Points, in no order, along strands that fork and pass close to each other.
(in the rows, 128 means zero)
Two points are linked if the straight distance between their rows is under 104. Some points are linked to none.
(1559): [108  90  97 167 117 156 131 155 118 107 147 100 112  87 121 121 150 150
  89 139 128 120 143]
(878): [143 172 113 148 130 138 174 120 123 162 154 147  97  88  73 105 142 143
 137 101 137 115 129]
(2226): [106 132 145 150 177 117 118 105 143 180 190 100 113 109 148 123 126 179
 156  86 157 193 132]
(1538): [174 160 132 153 108 106 134  99  77 109 109 168 162 126 126 148 134 111
  85 119 109 144 145]
(555): [102  44 115 136  99 164  92 153  68 134 123 113 132  80 144 152 163 152
  95 119 113 175 122]
(579): [122  68 113 149 126 113  64 163 160  91 137  80  76 101 141 138 149 173
  92 140 121 155 164]
(1819): [138 120 112 146 101 171 134 139  71  80  92 108 115  70 129 165 144 109
  79 125  82  74  89]
(158): [124 126 142 150 148  98 169 107 153 108 107 140 155 179 182 131 116  95
 135 178  94 147 110]
(1194): [174 114 108 180 129  94 106 169 134  87 133 110  67  89 127 152 130 141
  96 140 116 125 151]
(1203): [169 169 157 105 105 160 154 104 134  38  90 156 201 189 114 117 144 107
 134 156  97 102 127]
(1564): [117  80 116  94 107 125 120 143 139 183 105 149 108 140  99 182 156  95
 122  52  74 126 147]
(1071): [173 144 135 136 137 108  73 157 156 100 147  87 100 123 128 104 104 191
  98 143 178 121 157]
(717): [110  55 112 112 143 173  87 157 120 113  90 111  84  61 120 179 130 136
 143  94 114 127 114]
(711): [104  84 126 115 140 100  57 130 153 134 112  86  91 135 191 157 133 131
  69 161 123 162 177]
(671): [223 128 141 130 124 117 113 153 119  97 140 115 166 206 141 104  80 147
 159 149 138 110 146]
(767): [ 71 124 116 104 151 164 119 128 164 164 132 113 108  64  73 140 136 141
 137 104 142 109 160]
(1877): [162 155 141 144 162 102 113 128 163 128 166  86 106 111  98  84 102 197
 135 108 172 129 159]
(1533): [111  60 139 116 152 127  85 152 164 160 122 109  97  85  88 192 135 141
 110  42  70 120 147]
(1689): [118 153 128 137 167  84 114 119 152 145 123 141 116 141 140 137  94 131
 154 173 173 126 110]
(2309): [121  66 120 154 106 199  67 194  81  84 114 120 123  60 127 155 142 155
 111 165 130 120 103]
(2516): [130 184 143 124 143 136 147  98 112  91 113 168 192 142 140 127 125 101
 134 168 142  96 101]
(1069): [112 146 114 135 155 151 105 135 124 133 107 126 131 100 151 131 106 126
  72 178 146  94 156]
(2123): [195 129 152 169 128 109 159 152 118 105 156 148 158 188 102  91  75 129
 176 153 129  99  57]
(812): [128 166 109 162 172 157 126 155 149  92 156 119 104  71  97 133 113 158
  90 162 155  75 135]
(12): [113 136 150 172 157 151 116 133 132 144 180 104 114  75 119 119 118 182
  68 147 150 144 148]
(25): [ 99 133 118 126 183  84  62 120 158 146 141 127  95  95 142 200 119 129
 121 116 144 149 118]
(895): [160 105 145 114 111 122 112 154  97  59 140 130 145 158 177 140 123 135
  80 175 156 123 185]
(1008): [144 153 100 165 115 153 121 140  61 108 130 151 133  79 101 141 134 130
  91 133 142  92 112]
(1635): [157 142 108 117 100 164  97 161  79  53 125 129 143 117 128 149 136 112
  73 183 135  63 141]
(1813): [149 144 140 129 120 140 145 100  71  61 146 165 198 153 180 159 142 115
 133 139 148 153 137]
(1829): [132 167 122 108 133 140 150 147 143 131 132 144 121 136  74  87 109 141
 167 143 172  79 131]
(415): [197 130 134 127 145 123  90 164 129 104 175  96 123 165 148 117  95 172
 121 164 195 107 165]
(1222): [147 124 128  95 136  54  73 114 159 166 124 114  91 165 151 167 139 127
 120  91 136 175 132]
(761): [146 112 122 131 142 149 107 169 106  82 179 115 109 126 141 122 131 159
 121 176 187  95 153]
(2219): [200 157 143 166 136  91 101 118 116 161 157 105 156 154 152  86  72 167
 184  97 151 142 104]
(1817): [124 158 117 134 163  86 133 141 183 135 138 160  85  93  48 118 131 132
 180 124 134 117 118]
(1695): [126 116 119 145 133 136 136 150 131  68 147 130 149 140 188 152 123 120
  92 181 136 105 150]
(2324): [151 162 123  93 100 185 124 126  92  31 144 131 159 118 144 176 154  98
  85 175 123  59 117]
(900): [111 121 159 130 129 115 164  99 124 134 124 155 190 164 152  91  93 102
 197 146 120 147  73]
(631): [ 99 102  95 133 148 117 123 126 135 133 164 130  84  70  98 147 160 149
 154  89 143 151 131]
(1736): [146 126 107 117  89 132  97 122  98 156  73 132 126 103 102 146 112 117
  71 103 110 118 155]
(2302): [115 134 144  93 114  98 123 133 145 151  87 166 151 157 103  80  95 118
 185 141 166 125 110]
(2145): [126 140  96 148 162  71  90 150 153 108 110 151  90 122 127 147 122 127
 142 162 144 125 123]
(547): [109 144 175 143 164  98 136 114 156 203 160 140 126 147 120 114  80 118
 205 117 136 164  89]
(1670): [136 153 109 137 118 126 200 143  95  92 157 162 129 160 118 112 173 115
 156 144 134  89  57]
(117): [109 137 126 111  64 149 185  84 111  92 102 148 176 154 141 128 185  77
 128 123  91 137 119]
(2392): [156 115 136 116 109 163 157 131 107 127 140 100 170 165 153  91 118 167
 116 126 156 117 173]
(47): [ 98 139 168  78  69 123 162  92 134 156  99 172 119 143  83 101 160  41
 144 112  88 122  72]
(951): [127 121 137 120 124 119 145 131 178 169 126  81 105 150 140  75 122 164
 130  90 126 158 193]
(413): [142 137  83 136 112 118 130 140  67 129 108 156 113 102  95 148 139 123
 126 108 128 116  87]
(648): [146 130 141  97  99 113 113 150 162 147 101 128 129 183 113  62  95 152
 185 128 153 117 141]
(1509): [ 80  70 115 142 143 203 132 139 138 150 136  99  97  52  91 137 160 136
 113  83  96 133 131]
(61): [109 153 170 129 122 143 193 106 160 210 113 145 127 134  97  81 110  72
 133 119  79 122 121]
(947): [188 152 155 161 136  95  85 117 120 157 153 114 102 107 140 132 105 155
  50 118 131 163 155]
(1525): [113 159 178 117 165 142 148 102 156 234 140 110 128 144 128 115  80 139
 116 109 102 147 159]
(1988): [127 166 107 112 137 114 111 135 149 150 113 156  97 113  41 107 123 145
 170 105 167 102 124]
(143): [103 147 118 134 199 103 133 120 192 147 158 131  82  74  84 139 124 147
 153 129 140 124 130]
(2162): [144 119 107 119 107 108 145 135 127  77  93 148 155 177 144 129 140 111
 126 157 134 119 139]
(2135): [112 184 166 119 107 172 199  83 134 100 148 117 193 135 159 116 154 106
 129 140 102  74  83]
(1384): [154 153  94 132 123 134  94 161  82  74  98 141 109  87 109 160 108 120
 100 165 138  87 136]
(1079): [ 59 119 139  86 162 123 140 112 154 173 114 110 133 159 182 132 117 119
 162 137 140 153 147]
(2122): [133 139 123 135 148 102 137 118 153 181 134 148 100 105  85 153 122 128
 109  84 102 141 133]
(2109): [127 164 142 133 140 176 180 118 128 116 138 138 182 141 160 109 113 100
 145 160 122  84  97]
(974): [141 145 155 156 134 130 183 144 179 153 137 125 110 143  87  46 118 128
 191 120 114 111 116]
(2133): [121 108 142 105 134  54 111 125 183 157 102 132  88 178 132 115 114 133
 172 136 148 165 109]
(1014): [ 95  88 123 125 107 135  50 136 126 137 131 106 132 121 157 108 134 181
  84 145 169 155 164]
(57): [154 104 105 143  79 101 147 132  93 114 130 128 135 173 150 118 153 145
 117 107 131 170 159]
(1717): [154 134 145 149 178  64 128 122 210 159 143  97  76 136 106 110 110 147
 128 114 105 158 128]
(850): [108 136 169 106 159  89 140 101 151 185 100 160 141 165 141 137  89  95
 146 143  95 154 116]
(2029): [ 74  63  85 103 117 131 104 151 170 134  91 106  80 106 102 160 157 126
 142 106 121 126 167]
(387): [157 168 107 137 145 145 131 157 125  97 138 137 109 119  84 116 126 142
 123 157 168  55 134]
(417): [117 166 147 141 165 121 164 119 191 171 104 135 107 135 116 108  85 107
 135 163 115  99 137]
(2004): [121  73 140 159 136 131  43 169 153 115 169  80 112  75 132 121 153 183
  78 169 110 164 143]
(1276): [132 111 128 156 143  88 155 127 135 120 161 115 110 166 196 126 130 141
 172 137 161 162 114]
(1356): [ 97 115 135 127 135 176 101 100 100 117 117 121 178 107 162 127 120 147
  61 177 141 118 140]
(1809): [130 126 145 147 173  96 114 113 167 144 195  70  78 117 134 112 143 190
 132  77 127 193 152]
(320): [106  94  83 113 126  96 117 151 173 129 105 115  75 127  88 126 163 138
 181 116 128 129 147]
(148): [ 86 145  91 113 118 144 141 139  98 152 142 145 116 107 113 115 145 142
 173 106 174 122 124]
(708): [173 149 148  96 105 180 186 106 127  41 142 120 188 194 140 127 161 119
 132 162 106  94 123]
(1038): [ 67  86 109  87 147 142  99 141 200 138 129 105  95  90  91 127 138 157
 149 101 140 119 180]
(2471): [105 171 150 104  86 134 170  99 119 119 106 156 138 140 109  93 153  78
 147 132 111  94  60]
(437): [163 143 142 121 119  91  85 103 128 160 135  87 132 179 189 114 121 138
 140  88 165 198 123]
(1986): [109 132  73 132 127 122  81 149  84 100 133 141 101  79 108 147 137 149
 152 135 188 121 111]
(2446): [129 116 133 180 150 103 196 128 131 108 147 129 128 158 182 120 135 112
 152 158 109 151  98]
(2308): [171 161 161 145 137 158 150  94 122 111 137 124 223 159 157 104  79 144
 151 136 109 130 141]
(362): [124  54  92 121  79 165 102 146  77 103  83 115 130 106 147 145 152 134
  83 106 104 141 135]
(2070): [ 83 127 109 114 140 141 154 135 183 139  82 105 107 143 141 123 129 106
 101 155 106 108 159]
(1871): [142 125 149 152  98 105 205 132 118 138 140 163 134 154 112  71 133 110
 180  97 118 162  80]
(2255): [181 141 149 191 141 108 172 129 137 134 160 110 131 149 173 110 107 165
 102 134 125 148 151]
(405): [164 165 150  85 112 179 160 120 105  93 138 151 203 191 117  80 113 124
 187 142 138  80 109]
(1870): [205 147 146 153 140  98 113 142 136 133 151 102 151 179 152  85  60 156
 180 135 123 107 125]
(232): [134 175 159  91 113 132 125  92 124 141  61 165 177 135 110 138 117 102
 101 116 104 129 157]
(506): [ 93  77  70 126 108 146 123 147  98 123 158 121 106  70 128 144 169 159
 139  96 156 168 125]
(1072): [150 124 157 134 116 123 154 141 187 170 124  98  95 147  95  57 109 160
 174  98 117 138 165]
(475): [156 114 140 138 101 126 131 133 143 163 135  85 146 167 154  79 100 174
 136 108 139 151 173]
(1205): [110  91 101 165 165 150 119 152 156  80 129  90  69  47 100 148 143 135
 128 131  91 112 128]
(749): [167 152 166 136 132 119  95 121 107 145 142 113 148 134 141 103  89 170
  72 115 165 145 163]
(508): [ 86 109 143 131 133 142  73  99  84 137 137 132 176 107 189 147 128 152
  66 156 148 169 156]
(1514): [126 159 101  93  74 101 130 134  92  94  79 181 134 161  82 104 140 104
 147 128 131 109  81]
(298): [ 85 143 138  95 154 127 123  98 126 163  90 155 159 146 162 148 104  93
 130 149 125 151 144]
(1242): [ 99 110  84 156 147 145 148 126 148 115 130 109  78  53 102 160 162 103
 144 112  88  99  93]
(1699): [ 94 116 139 113 101 146 181  99 126 147 113 159 157 158 162 112 162  86
 159 117 102 153 108]
(847): [ 87 118 113  97 134 137  83 118 124 154 120 115 139 128 159 123 124 168
 124 129 198 136 152]
(1671): [102 161  95  95  99 179 156 117 100  85 131 110 157  98 139 135 160 106
 111 143 134  45  92]
(1442): [ 81  50 110 128 149 211 121 151 145 121 100  69  85  67 112 169 136 125
 128  94  87 111 115]
(2347): [ 79 114 108 100 165 123  77 132 150 174 133 144 101 100 103 199 122 135
 136  97 133 129 126]
(1944): [100  96  98 123 135 110 129 141 181 120  99  96 101 156 174 136 119 127
 118 171 134 117 161]
(2197): [129 161 160 100 155 100 104 101 144 217 114 121 133 149 126 134  86 128
 117  98 141 154 148]
(1083): [146 162 164 115 188  62  84 114 203 177 155  98  70 143 103 146 103 131
 128  89 117 151 128]
(34): [ 95 106 117 137 143 143  90 150 154 124 102  95  97  93 137 148 104 135
  58 175 115 112 164]
(2504): [148 165 142 134 107 135 162 115 110 161 111 162 162 149 110  84 113 134
 137 109 126 121 139]
(2465): [121  89 107 126  96 171 148 141 100  94 145 122 157 146 154 105 157 170
 110 126 167 133 163]
(2415): [ 76 107 144  99 164  91 129 129 178 194 148 144 115 152 119 165 137  98
 157  84 116 149 132]
(103): [164 151 152 182 150 130 149 118  97 119 167 142 162 128 174 129 105 145
  91 152 136 145 144]
(820): [115  98 127  91 110 149 102 135 140 190 121 111 111 108  87 139 135 138
  92  67 116 155 180]
(72): [125 124 137 133 142  99 161 128 165 160 153 132 103 144  98  94 142 141
 215  88 156 168 111]
(1668): [136 132 139 155 169  75 140 129 177 167 142 119  73 130  98 161 118 127
  97 121  68 144 141]
(815): [ 73 117 152 100 178  95 120 127 189 174 172  67  94 138 134 140 135 149
 181  85 121 175 160]
(807): [107 134  82  99  98 101 136 145  97 129 101 166  93 126  86 138 152 104
 165 112 133 113  82]
(649): [ 90 111 179 115 102 112 154 126 149 159 122 183 111 153  81  67 102  61
 175 124 131 143  70]
(1410): [108 140 119  89  98 153 104 102 107 161  66 168 157 112 106 139 124  92
 103 108 123 118 156]
(1149): [172 201 144  95 113 156 170 102  92  60 150 147 164 182  94 122 143 104
 134 158 115  59  65]
(119): [177 138  93 113 108 157 154 158  85  66 147 135 128 179 107 124 161 120
 126 148 142  83 132]
(1059): [190 138 150 128 164 175 141 131 133  94 163 115 179 180 161 129  74 122
 155 190 130  77 145]
(1803): [154 158 138 144 113 122  92 107  62  84 116 167 165  98 153 164 116 123
  68 156 136 136 141]
(1702): [138 107 115 110  96  93 150 104 131 143  80 161 138 166 110 155 159 102
 108 101  73 163 144]
(1676): [158 116 170 133 101  90 164 123 148 147  90 141 140 185 116  82 109 106
 144 132  88 154 119]
(55): [118 123 142 132 159 112  92 125 122 178 121 140 121 105 120 209 104  97
  62  90  82 126 137]
(688): [141 156 172 154 161 128 148 127 158 207 143  83 119 141 126  87  64 158
 148 115 100 142 143]
(625): [192 158 171 149 147 126 152 126 109  82 154 162 186 172 132 113  94 110
 162 169 108 101  72]
(772): [132 154 181 134 120 126 148 134 163 193 143 140 128 124  84  50  73 118
 197 116 120 117 114]
(1972): [136 130 120 136 141 180 180 131 124  80 151 103 153 148 171 122 143 130
  94 178 123  84 151]
(293): [116 113 108 126 138  78 144 159 185  97 122 137  83 149 100  91 151 135
 190 140 143 133 123]
(1625): [117 117  76 161 146 107 145 144 139  98 159 126  86 102 111 131 157 160
 164 120 152 135 124]
(1940): [ 62 109 121 125 141 168 152 122 167 162 114 107 111 102 125 146 125  96
  73 127  78 122 153]
(1389): [209 143 154 130 128 137 146 127  75  47 164 162 181 195 161 152 125 124
 137 161 148 132 131]
(2218): [185 180 164 150 144  97 138 113 107 129 119 173 190 160 110 107  86 124
 156 143 135 122  92]
(1939): [149  97 104 157 153 115  79 163 161  92 100 100  55  65  87 150 115 137
 113 125  99 116 142]
(1281): [ 89  91 132 110 169  96  86 131 189 157 166  83  86 125 128 156 152 152
 113  75 121 156 160]
(792): [130 162 154 114 115 133 147 148 148 136 110 170 143 162  89  63  98 104
 180 143 150  86  86]
(514): [ 50  83  93 103 121 170 135 114 132 149 124 123 152 114 169 140 148 109
 118 136 127 145 142]
(2166): [ 61  76 124 138 149 147 127 132 156 165 174  91 114  90 141 140 149 157
 114 106 122 190 155]
(2281): [152 109 157 140 103 123 173 110 125  74 120 143 204 199 149  99 133 116
 179 140  84 151 104]
(1730): [146  89 129 132 116 104  42 141  99 134 111 116  94  88 127 186 124 144
  79 106 108 159 131]
(841): [131 115 108 169 147  79 148 133 127 117 172 124  92 128 143 123 150 147
 155 107 165 179 118]
(2277): [142 103 126 106  85  78 135 126 139 142  86 146 131 192 132 114 136 107
 155 111 114 171 141]
(2500): [ 90 113  88  96  84 187 134 115  95 130  97 124 122  69 118 148 150  91
 139  97 117  92  84]
(1370): [109 112  85 118  98 136 108 102  61  99 107 147 167 113 160 148 147 118
 114 136 151 143 125]
(2182): [190 162 171 141 147 142 104 107 111 124 144 115 190 157 156 104  66 165
 111 140 137 120 165]
(135): [ 88 101 107 103 117 137 107 143 129 172 105 146  85  83  63 181 142  80
 172  87 102  98 111]
(1019): [131 171 141 160 178  96 126 120 122 128 143 153 156 148 180 134  82 133
 165 186 153 128  98]
(595): [106 174 171  95  68 159 166  76 144 125  92 141 153 136 114  84 138  67
 118 144  79  70  98]
(2066): [ 98  93 121 121 140 110  68 134 153 144 100 117 106 114 164 191  99 106
  73 160 104 138 161]
(180): [153 120  93 131 107 176 100 161  73 100  76 111  82  65  97 148 138 124
 103  97 106  94  90]
(242): [108 155 162 127 132 123 169 117 178 130  83 140 135 160 118  94 110  77
 132 175  91 104 116]
(268): [173 127 149 156 123 134 174 156 155 117 157 125 143 172 101  62  91 140
 190 152 120  88 103]
(2025): [140 187 107 113 129 167 153 129 110  93 144 127 140 122 111 124 136 116
 127 162 163  45  83]
(1883): [157  99 111 164 118  78 105 136 116 123 114 131  81 107 123 175 121 119
  89 116 106 160 127]
(1845): [108  86  94 142 128 107  97 156 131  74 114 118  87  94 165 180 131 119
 127 170 132 123 130]
(1114): [156 149 158 140 135  98  92 117 131 185 144  81 160 157 174 103  78 158
 161  95 139 178 112]
(190): [136 125 138 140 194  95 115 120 192 118 173  91  92 108 114  91 138 187
 151 102 152 152 159]
(1873): [121 119 119 120 157 128  89 128 139 140 167 102 136 137 177 106 122 182
 155 129 199 151 134]
(628): [152 135 125 142 111 181 136 140  71  91 169 131 155 108 114 128 145 146
  54 135 142 106 138]
(2015): [125 103 114 131 149  47 112 125 144 141 155 122  84 143 144 157 146 132
 149  99 140 195 118]
(342): [150 116 147 128 111 171 188 111 123  69 140 122 205 191 165 103 146 127
 146 130 115 120 130]
(1901): [107 107  82 115 126  87  67 133  94 125 112 144 105  99 127 185 129 128
 148 116 161 135 105]
(2276): [149 169  91 125  95 122 133 124  62  86  83 159 131 108  97 152 149  85
 100 112  88 100  98]
(447): [122 165  93 104  87 148 164 126  69  76 152 152 131 143 118 125 189 123
 161 123 139  77  65]
(538): [118 150 137 122 139 112 108 102 113 193 151 123 115 113 136 113 128 162
 145  87 191 170 126]
(754): [110 106  99 105  66 136 159 110 118 118  77 141 134 144 129 141 172  82
 117  98  70 134 132]
(1543): [122 123 118 150 146  78 166 145 184 140 108 138  73 150 124 153 139  95
 106 140  73 139 121]
(2223): [ 86  46 112 148 126 150 111 144 124 134 158 100  93  83 138 163 167 153
 106  99 127 183 135]
(1854): [147 137 140 108 102  82  95  92 105 157  99 157 159 149 151 147 128 128
 125  99 150 187 140]
(710): [152 149 116 130  97 181 172 119  96 106 120 139 178 125 127 114 149 134
  76 119 121 108 144]
(1608): [103 136  95 156 179 100 105 128 147 132 121 143  93  80 124 175 118 104
 123 153 140 116 110]
(1228): [ 97 153 157  92  73 178 183 103 155 139  95 130 174 151 127  61 146  83
 148 136  99  99 128]
(586): [139 164 159 165 148 145 171  85 103 102 149 134 197 137 180 129  98 124
 120 142 102 154 124]
(2434): [130  69 131 122 153 105  83 139 163 153 150 102  80 100 107 181 140 144
  93  73  92 168 152]
(196): [131 126 112 139  96 190 154 130  96  68 140  88 138  86 154 146 163 120
  55 144  96  77 114]
(2428): [177 173 125 106 104 116 140 144  85  54  86 187 143 173  95 116 129 112
 127 148 114  99 108]
(2151): [146 110  90 132 101 121 145 163 100  98 157 118 113 151 137 101 167 166
 141 127 175 142 164]
(851): [166 148 138 149 124 132  91 146  44  76 167 156 150 102 151 171 120 131
  82 168 174 127 145]
(2155): [128 188 163  83  91 163 172  79 108  93 147 123 173 157 120 106 166 108
 145 146 115  38  71]
(2235): [105 127 105  84 136  94  75 118 129 170 103 155 121 136 113 189 124 112
 141 104 140 133 123]
(10): [ 98 124 126 122 119 153 133  98  88  85 120 148 197 138 184 148 157 122
 109 134 130 171 136]
(1767): [106 127 205 107 148  98 130  98 155 206 136 165 140 158 123 112  88  79
 188 108 106 157  95]
(2407): [ 96 123 140  97 148  84  98 112 157 167 119 107 117 183 182 133 109 135
 184 131 150 170 127]
(522): [ 53 109 101 115 143 170 159 118 147 138 137 117 119 107 163 132 154 102
 166 133 142 113 119]
(801): [107 152 128 123  98 171 153  98 119 124  91 119 174 112 139 137 145 110
  66 130  94 120 155]
(941): [101 125 101 152 131 118 171 113 124 141 126 135 114  87 127 172 165  86
 120 126  85 113  72]
(2272): [117 121 130 137 130 101 162 110 165 126  92 148 112 156 133 134 131  63
 122 172  91 121  98]
(1515): [178 164 144 103 122 130 114 127 109  46 101 168 186 201 115 123 113 122
 142 172 129  97 127]
(2425): [127 143 152 116 134 116  85  82  91 144 116 135 179 130 169 141 116 140
  90 133 151 186 159]
(168): [158 141 134 143 147 102  86 146 164 116 169  86 118 168 164 103 115 183
 193 132 188 140 125]
(1152): [145 144 116 157 121  90 167 116  92 151 151 159 123 148 103 123 148 109
 154 111 131 159  90]
(2079): [ 88 119 155  93 152  99 133 109 186 184 155 130 107 144 125 118 143 139
 205  90 138 165 132]
(210): [101 156 128 124 159 139 112 101 118 176 109 155 141  80 130 181  98  96
  77 125 104 108 120]
(1638): [154 139 124 116 124  70  95 129 167 138 103 117  95 163 126 124 117 144
 136 102 145 155 150]
(799): [ 61 109  95 123 134 211 132 136 144 147 134  95 113  50  98 133 135 137
 111 127 121 103 128]
(2189): [147  93 155 133  94 118  80 150  97  98 150 111 141 139 185 123 137 154
  60 166 138 169 170]
(2126): [105 112 188 109  97 135 148 106 125 134 119 179 167 161 105  61  96  79
 200 127 129 148  71]
(244): [125  79 106 144 118 154  88 174  87  67 108 108 110  64 167 175 128 109
 102 169 127 101 103]
(2107): [131 145 194 136 113 142 163 109 152 194 107 153 156 148  98  52  67  89
 174 130  93 126 116]
(1905): [103 118 135  99  89 123 156 101 126 186 106 175 130 142  84 115 160  67
 144  84 103 137 121]
(200): [151 122  86 144 101 125 169 149 140 100 100 109  90 124  92 102 154 140
 100 113 108 109 159]
(2280): [139 174 128 109 123 149 138 113 100  43 120 155 168 149 155 157 143  93
 118 179 126  77 110]
(665): [ 89 157 119 113 130 156 166 106 141 145 115 133 145 126 143 104 137 101
 148 147 142  87 119]
(485): [159 143 109 131 130 105 146 150  87  97 150 154 140 160 117 115 133 156
 183 133 172 121  98]
(1751): [126  87 138 117 149 156  77 150 130 164  98 128 110  83 102 207 112 118
  94  78  83 113 135]
(1306): [ 74 149 160 109 137 161 162 105 142 227 123 154 128 121 100 129 131  59
 121 109  89 122 139]
(1498): [195 167 128 137 123 128 135 152  64  53 170 162 152 144 134 179 132 116
 111 171 141 120 133]
(543): [ 97 156 121 112 137 150 143  98 119 197 116 151 130  75  98 152 128  79
 109 107 116 108 111]
(397): [179 135 127 109 108 126 122 160 125 108 121 126 146 201 109  83 101 162
 167 139 166  88 157]
(2488): [162 103 127 154  83  98 114 130  97 112 127 123 127 137 148 124 137 160
  56 127 123 173 175]
(115): [191 170 133  74 112 173 164 134  91  96 145 153 155 186  75  92 128 120
 161 142 134  70  80]
(1992): [167 131 124 136 129  75  81 144 144 122 145  70 105 172 187  96 133 171
 150 107 181 175 147]
(618): [109 156 119 149 177 136 154 126 182 151 117 115  98  87 103 127 105 129
 120 142 123 110 147]
(2294): [145 141 138 119 151 113  39 134 186 134 152  51  93 109 123  87 134 192
  99 105 159 174 161]
(2344): [105  73 106 103 175  99  26 131 156 118 131 106  82  71 109 181 140 154
 151  85 127 142 138]
(386): [131 134 116 133 117 116 173  99  60 122 123 168 168 141 132 135 169 103
 149 103 134 164 109]
(333): [134 141 125 140 135 118 170 131 152 167 160 135  86 105  59  91 151 139
 166  70 132 153 142]
(783): [157 128 154 134  85 102 181 125 109  97 109 167 162 180 125  90 131 109
 159 126 107 150  90]
(1315): [129  94 136 141 106 140  70 122  96 139 102 135 132  77 119 154 117 148
  53 127 113 134 147]
(1579): [105 131  82 133 108 153 180 143 129  86 149 103  99 116 129 120 172 122
 143 134 139  80 106]
(105): [124  89 102 121 116 158  72 153  72 129  92 127  97  55 102 167 123 138
 117 105 138 126 105]
(1602): [130 149 117 175 143 114 177 125 117 114 135 133 123 109 153 151 141  98
 111 154 118 130 102]
(178): [116 128 166 161 145 120 166 110 139 179 153 125 161 146 148  81  82 123
 201 123 118 145  86]
(275): [124  83 106 125 123  92  83 153 161  95 130  90  86 146 169 142 137 156
 110 151 154 148 171]
(1260): [167 157 146 143 126 115  82 142  75 124 164 128 150 106 148 146 117 166
  75 148 187 139 141]
(969): [145 159 115 109  87 147 178 106  60  74 148 157 179 154 138 120 182 121
 145 114 125 129  90]
(526): [135 142 109 149 126 142 149 120 118 165 132 133 108  90  91 122 140 126
  80  88 121 135 145]
(43): [130  79 140 170 111 162  69 182  96 115 151 113 122  63 133 134 147 175
  81 183 120 146 115]
(302): [159 142 103 129 124  93  98 143 130 115 111 119  98 135 129 111 122 165
 102 127 171 122 157]
(1506): [142 123 134 167 110 194 124 151  80  83 147 125 152  74 147 143 146 134
  46 174 122 104 122]
(2528): [130 125 129 150 151  98 118 110 127 160 127 116 108 136 170 152 115 134
 102 133 141 168 145]
(1624): [111 114 115 114 129 155 138 108 136 132  79 112 148  99 149 161 126  87
  58 125  70 109 150]
(680): [151 138 155 183 144 115 188 136 158 165 146 105 128 143 138  95  98 161
 140 126  98 143 135]
(60): [106 127 102 143 145 140  84 158 104  81 172 122 105  77 141 147 140 171
 121 166 192 110 138]
(229): [102 122 128  99  89 158 183 126 151 166  91 122 142 161 140  71 148  99
 136 109 123 124 168]
(1861): [ 90  85  85  95  74 153 145 128 109 151 109 123 111 136 112 140 167  97
 163  93 107 143 142]
(888): [ 90  84 134 156 155 184  86 137 104 151 108 112 117  39 121 164 114 134
  80 143 101 127  99]
(18): [ 85 124  87 108 113 186 130 119  73 101 111 132 154  89 153 130 155 116
 113 127 139  94 106]
(1167): [105 117 146  92 112 103 137 124 158 195 121 149 117 165  95 148 140  92
 140  80 102 130 150]

A fork is a point with three links, a tip a point with one. Leave the first point through the second and follow the links. Name the first fork or tip that comes.
(61), (1306): (2079)
(1829), (792): (1014)
(1019), (1689): (1071)
(1873), (168): (1829)
(2197), (1525): (749)
(232), (1410): (2446)

Follow the links from the first point to the second, and from the first to the third. Name the last point that the two ways share.
(792), (2126), (2235): (1638)
(437), (815), (1205): (2272)
(1736), (362), (1083): (2446)
(475), (595), (1668): (2079)
(2145), (900), (2079): (1638)
(1114), (2122), (1079): (2272)

A fork is a point with three links. Follow the links from the first point to the second and name the forks in between, in order.
(2133), (1228): (1638), (841), (2446), (2272), (1668), (2079), (1167)
(2151), (543): (974)
(2155), (2066): (2109), (1008), (628), (275)
(665), (799): (2109), (1008), (628)
(1972), (1564): (974), (2079), (1167)
(1873), (1370): (1829), (387), (18)
(799), (2324): (628), (1008)
